Points, in no order, along strands that fork and pass close to each other.
Two points are linked if the straight distance between their rows is under 122. Some points are linked to none.
Q985: [-26  60 -14 -50  -3 -12   7  31  18   7 -46  21  40  36 -30 -26   2   7
  42  -9  -4]
Q325: [ -8  17  25 -12 -62 -34  14  54  70  -4  -7 -32  -1  -2  -6 -36  -6  34
 -35  15 -37]
Q242: [ -2 -27  47  -1  56 -30 -44 -70   7 -10 -13 -30 -28 -72   9 -17  53  21
 -32 -52  58]
Q841: [-26  54  23 -27 -17 -49   8   7  -3  37  23  26  -8  35   0 -14 -18 -31
  31 -54   6]
Q295: [ 47 -11  -4  39   0  26 -18  -9 -63 -37 -22 -15 -49  -6  22  59 -33 -25
 -30   7 -13]
Q758: [ 25 -24  30  -3  58  33  19 -74   5  17  28  57   9 -11 -23 -27  40  45
  17  68  24]
Q868: [ -9 -12 -31   4   5  70  -2 -57  -5 -11  -5   1  18   8  37  33   6 -57
 -32  -2  -9]
Q765: [-36 -65  66   6  10 -16  12 -30  68  -7 -10 -18 -44  27  40   9 -78 -12
 -19  26 -33]
Q334: [-11  -6 -22  15 -66  10  36  29  -4  62  57  21   1  38  27  12 -20 -42
  16   9 -43]
Q350: [ 32 -53   7  35  32  18 -37 -18 -36 -56  22 -18 -40  -2   2  54  13  -6
   9 -13  16]
Q680: [ 28 -21 -50 -10 -26   8  14  25  46  54  13  -2  68  21  34 -14  -5  32
  -4  90 -21]
Q753: [-16  62   8  -7 -10 -52  19  34 -19  49  57  44  27  16 -13 -25   3 -37
  78 -18  -2]
Q172: [ 29  22 -16  -8  33   1 -16 -36 -25  19  48  -8  38 -15  -6 -27  25 -25
  21   2  21]
Q996: [-61 -76  32 -25   9 -11  24  15  84  20 -41 -45 -14  15  16 -22 -72  27
 -30   5 -13]
Q491: [-21  63  22  51   3   1 -23   5 -50  -3  20  21  19 -24 -17   9  59 -76
  87 -26 -38]
Q169: [ 21 -20  72  57   1 -19  -9 -39 -31  41 -22  16 -72 -48 -20  -6  14  -3
   3 -27  44]
Q378: [ 25  18   9  21 -45  -2  -7  74 -67 -29 -23  -3 -57  26  12  34 -45  -3
   2  22 -82]
Q569: [ -8  10  31 -45   0 -22  -5   3  50  -5  27 -53  19 -20 -23 -60  -9  18
 -27  23 -26]
Q671: [  0 -27  31  11 -52 -22  -2  94 -11 -40  -1 -34 -56  27  11  26 -41  23
 -12  -1 -79]
Q893: [ 10  17  34  18 -12 -32 -19  37 -52 -70 -59 -17 -62 -22 -23  24  19  29
   3 -53  -5]
Q783: [ 18 -22 -21   8  57  14 -32  34  -9 -16  15 -35  56 -50 -49 -33  49  14
  27  17  34]
Q579: [ 26   8  54   2 -49 -58  21  52  18 -30  19 -45 -17 -38   4  -6  -9   3
 -27 -12 -12]
Q341: [ 36  45  53  15  -9 -40 -23  19 -66 -53 -35   7 -51   1  -1  34   4   8
  52 -28 -30]
Q372: [-11   9 -81 -10  -3  27 -22 -11 -17  31  55 -29 -28  36 -26   1 -59  -7
  -6  17 -22]
Q948: [-31 -20 -22 -57   5   5   3  50  48  -9 -67 -71  57 -14  -5 -38 -20  19
 -39  -6   8]
Q998: [-17   0  14  17  45 -25 -57  20 -25  23  -4  26  27 -38 -24 -16 108  13
  64 -60  48]
Q11: [-19  -9  29  22  19  -1 -37  33 -31 -31 -55 -38 -41 -34 -63  -7  36   6
  28 -69   4]
Q184: [ 16  54 -21  20 -41  50  -4 -26 -24 -24 -43 -20   7  -5 -21   6  -1 -36
  15  50 -61]
Q453: [-15 -10   2  16   3  14  20 -23   9   1   1  21 -19 -37   6 -17  18  14
 -79 -48  64]
Q377: [ -5 -51  33 -31  78  -2  26 -58  47  14  33  45  20  -6   0 -39 -18  50
 -13  66  35]
Q110: [-45   6 -33 -49  20  36  -4 -59  33   8  -3   2  26  -5  12 -38 -26  14
 -80  12   2]
Q755: [  6  53  45  16 -17   0  -7 -41 -38  40   1   8 -20 -51 -38 -59  31 -29
   7 -25   6]
Q45: [  9 -37 -25   9   9  34 -30 -21  -6 -16   0 -52  -9  10  27  39 -51 -44
 -27  16 -21]
Q192: [ 25  25  42  -5   8 -11 -12 -78   4 -46  28  -7 -35  -1  26  21  -4 -12
 -17  16 -29]
Q570: [-21 -51   9 -19  64 -26  15 -61  61  -1  32  35  17   8  50  -1 -44   8
 -32  31  51]
Q414: [ 41  -2  -7  36 -14  38  -6  24  -2 -45  26 -10  32   3 -31  12  48  -1
  28  55 -25]
Q337: [ -7 -38   2  -7  -5  70  22  17  26  35  -7   9  67  16   7 -28  14 -32
  -3  33  -7]
Q943: [ -3  30  42 -21   7 -64 -20  18 -11 -38 -26 -59  -4  -5   6   2 -13 -32
  37 -61  -5]
Q677: [ 38  53   2  10   1 -26 -13 -68 -52  21  52  22 -23 -10   2   5  35 -31
  54 -13   1]
Q321: [ 48   2  15 -21  58 -36 -25 -27 -20  39  61  10  55 -42 -23 -46  49  20
  34  26  49]
Q254: [  9 -19   6  38  36  -6 -47  41 -15   4  -7 -22  21 -75 -55 -28 100  33
  23 -27  43]
Q572: [ 26  13 -12   6 -12  31 -15 -16 -29 -46 -72 -23 -55  13  -8  24 -52  11
 -38   9 -18]
Q236: [-47  17 -61 -29 -38  30  21 -57  29  48  -1  34 -15  57   7  -9 -26  49
   3  31 -58]
Q706: [ 13  -3 -38 -36 -12  11   2  34  48   0 -10   3 101   8  42 -14  30  29
 -17  53 -20]
Q272: [ -9 -10 -37 -10 -61 -19  36  50  46  64  -3  36  -1  66  16   0 -40  54
  -3  16  -5]
Q551: [ 20 -15 -26  16   7  43   2  45   5 -21  13   7  26  -1 -53 -13  54  35
  14  29  27]
Q290: [ -9  27  -1  -4 -48   6  52   6  13  38  25  41   1  23 -21 -20   8  -2
   2  24 -19]
Q167: [-29  -1 -15  -3 -10   8  25 -71  44   4  -8  50 -44  48  26  20 -53  29
 -29  45 -32]
Q161: [-15  24  34 -36  -4 -27  -7  -3   2 -23   4  -8 -26  17  26  10 -12 -25
  -7 -73   8]
Q261: [-19 -17  49  25  10 -33 -47  42 -24 -26 -14  -1 -28 -25 -28   5  88  21
  56 -89  18]
Q375: [-26  27 -11 -26 -32  26  20 -24  28  -6 -17  12   3  -6  25 -20   6   0
 -73 -30   5]
Q639: [-33  52   7 -42  10 -25 -31  31  39  -2  30 -38  48  -6 -35 -58 -11   7
  31  24 -55]
Q744: [ 24  56 -29  10 -13   9 -10 -55 -71 -35  20  14 -13  -4   4  43  43 -31
  29  -4 -26]
Q707: [-29 -48  84   6  29 -13  11 -60  53 -25  36 -14 -42 -20  27 -13 -35 -23
 -32  -6   7]
Q864: [-17 -53  36 -30  62  54   4 -39  28 -26  18  11  47 -23  -4 -32  60  25
 -27  10  24]
Q678: [  0 -45 -16  17 -26 -43   5  30  33 -10 -39   0 -59  25  36  48 -90  59
 -51  24 -15]
Q847: [ 15   8   0  15  11  -6 -11 -23 -19  -8  -8  26 -14 -29 -16  -1  80  31
 -20 -48  60]
Q704: [  2  44 -98   8 -66  19  18  32 -14  46 -50   5  45  24  15  18 -12 -21
   0  22 -42]
Q523: [-27 -35 -38  18  -6  48  23 -15 -16  27  55  24 -64  38 -20  19 -39  -4
 -16   8  -2]
Q737: [ -8  12   4  -3   8   8  35 -65  15  -8  -5  61 -40  18  13  12 -14  29
 -25  11  40]
Q934: [-10 -21 -48 -21 -31 -13  24  76  47  43   1   3  42  33  29   2 -17  31
 -36  -7  22]
Q854: [  3  20 -36  10 -19  41 -15  25 -20 -21 -72 -39 -20   1 -56  -4 -38   6
  -8   3  -5]
Q922: [ 36 -21  18  35  20  18  -9  18 -41   3  27  -3   5  19  -3  27  21 -54
  76  -3   2]
Q114: [-24 -46  38 -52  32  53  27  24  23  12   6  17  80   1  -3 -38  46   3
   0  17  -1]
Q674: [  7  33 -56 -28 -34   8 -12  15  29  19 -35 -24  69   6  30  -2 -12  -8
 -22   9 -24]
Q480: [ 31 -36  18  45   4   3  32 -49 -54  46  44  40 -22   4  37  36 -17 -68
  24  10  28]
Q749: [-10  25  -8 -15 -22  -5   4  -7 -22 -33 -22  22 -42  34  51  53 -25  -9
 -48 -65 -11]
Q229: [-31  66 -60 -38 -51  13  25 -19  11  31   4  36  15  37 -25 -34   7  36
  13  27 -59]
Q924: [  2 -28  94   1   5 -39  27 -15  39  -6  23   9 -30 -13  10 -23  17   7
  -7 -24  32]
Q445: [  9  18  -9  -2   5 -10  -6 -11 -34  -3 -44  52   5  18  23  37  77   7
  29 -75  67]
Q115: [-10 -48  -7  31 -13  85  40 -31  20  16   7  19  25  -8  32  -4  11 -48
 -40  39 -17]
Q659: [ 25  48  47   7 -26 -63  -9  67 -15 -15 -23 -28  10  -3  16  29 -31 -53
  51 -29 -35]
Q474: [-13 -26   1 -66  89  10 -22 -42  -5 -18  13  -4  42 -41 -20 -36  52  60
 -33 -14  46]
Q215: [ 27  20 -69  12 -19  11  -6 -24 -42 -15  52  -5 -20  22   7  44 -10 -11
   4  34 -23]
Q13: [-17 -14 -16  -6 -26 -13   0  28 -17 -17 -44  10 -61  47  57  58 -81  24
 -62 -28 -14]
Q944: [ 32 -14 -26  23 -23  -5  59 -21 -22  42  53  45  -1  33  42  39  -3 -60
  39  24  -8]
Q394: [ -4 -38  28 -10   0   6   6  51  25 -42 -26 -34  11  21 -15   6   9  -5
  18 -14   0]
Q606: [-31 -16 -20 -76  26  22  -4 -12  51  22 -58 -35  63 -13  19 -55 -20  37
 -59  21 -16]
Q382: [-37   6 -66 -46  -3  49  -4 -16   8  58  33 -15  43   0   1 -50 -17   0
 -46  18 -26]
Q4: [ -8 -11   8  36  -3  25  27 -54 -43  48  -1  27 -45  -8   5   9 -28 -60
  -9 -33  34]
Q740: [  9  19 -57  12   0  14  19 -25 -45   1 -33  45  -6  16  23  46  21 -26
 -21 -56  64]
Q50: [-34  87   7 -38   0 -62 -15  45  40  14 -18 -14  50  12 -19 -32 -29  -3
  60   7 -40]
Q691: [-17  60 -16   5  26 -21 -19  41 -26  -3 -27  20  32   2 -53  -7  21  -4
  80 -30  20]
Q619: [ 14 -28   5 -14  78 -10 -30 -59  -1  11 -19 -19  17 -69   1 -28  25  41
 -33 -12  83]
Q153: [ 35  24  55  51 -22 -13 -22  -8 -68 -12 -27  30 -43 -19 -12  27  60 -12
  60 -16 -25]
Q767: [ 30 -65 -18  25  59   1 -22 -14  -8 -43 -17 -26 -17 -14   0  43  10  21
  -5  -7  76]
Q461: [ 25  54  23  35 -34  10  -8 -24 -76 -16  -6  16  -7 -25  20  37  51 -85
  44 -27 -37]
Q657: [ 21  29 -26  24 -53  21  -8  29 -40  -3 -25 -21 -26  12 -24  26 -38 -25
  26  51 -78]
Q884: [ 17   7   0  17 -33 -12  -5  76  -8   9 -17 -26  48  15  12  24 -25 -66
  49  -3 -23]
Q40: [-17 -11 -58 -16  -9  11   3 102  21  16  -3 -17  62  11 -15 -14  -4   7
  -4 -14  24]
Q640: [  2 -21 -44  22 -27 -25  10  12  38 -11  31  -4 -46   3  16  22 -63  63
 -77  31  12]
Q173: [ 14  44 -25  22 -12  48 -13 -27 -55  -1 -48  -6 -14 -27 -66 -16   2 -24
  18  17 -10]
Q129: [-12 -87  12  27  84 -19 -18 -46  17 -18  35  13 -27 -31   3  14  -5  35
 -20   3  82]
Q781: [-39  65  16  26  13   6 -23  42  -8 -32  14   2  20  -6 -53  -8  32 -23
  75 -20 -47]
Q170: [-12 -75   9   0  75 -38   4 -35  58 -46  20 -20  -7 -14  29  14 -61  15
 -25  27  50]
Q181: [ 47  28  24   5  29 -13  15 -79 -19  48  19  44  16 -40 -27 -49  56  23
  42  49  33]
Q839: [ -7 -17  27  19 -51  -3  26  92  -7  -7  39   1 -37  28 -27  12 -16  -8
   4 -23 -29]
Q567: [-10 -36 -13 -44  16 -38 -13  -7  63 -15   7 -41 -11  53  41  17 -61  43
  -4  21  -8]
Q806: [  5 -35 -15  22   9   0   6   7  21  -2  55   5 -34   8 -14   3 -36  31
 -29  40  25]
Q687: [-44   9 -45 -31  22   3 -13  74  22 -20 -28 -48  61 -16 -57 -39   6  10
  11  -8   5]
Q424: [ 25 -19 102  28 -21 -50  19  26 -10 -30   8 -19 -60 -39  14  13   7   7
 -28 -42   9]
Q992: [ 22  18 -70   1 -45  17  29  18 -29  31 -41  22  17  26  38  40 -15 -40
 -22 -16  23]
Q64: [ 22 -30   7   4  -7  -5  17   1  59  30  44   3  23   9  29 -13 -23  14
 -18  65   5]

A fork is a point with three links. Follow the links from the first point to the second and name the forks in between, in order.
Q657; Q325 -> Q295 > Q744 > Q461
Q948; Q758 -> Q110 > Q806 > Q744
Q295; Q704 -> Q744 > Q806
Q678; Q657 -> Q806 > Q744 > Q295
Q687; Q341 -> Q110 > Q806 > Q744 > Q461
Q414; Q943 -> Q461 > Q744 > Q806 > Q161
Q671; Q619 -> Q295
Q934; Q372 -> Q110 > Q806
Q847; Q321 -> Q806 > Q744
Q372; Q659 -> Q806 > Q161

A fork is a point with three links, a tip a point with one. Leave the first point through the second and follow the links. Name the first fork or tip that comes.
Q619; Q474 -> Q295
Q674; Q704 -> Q110
Q639; Q569 -> Q996
Q375; Q453 -> Q806
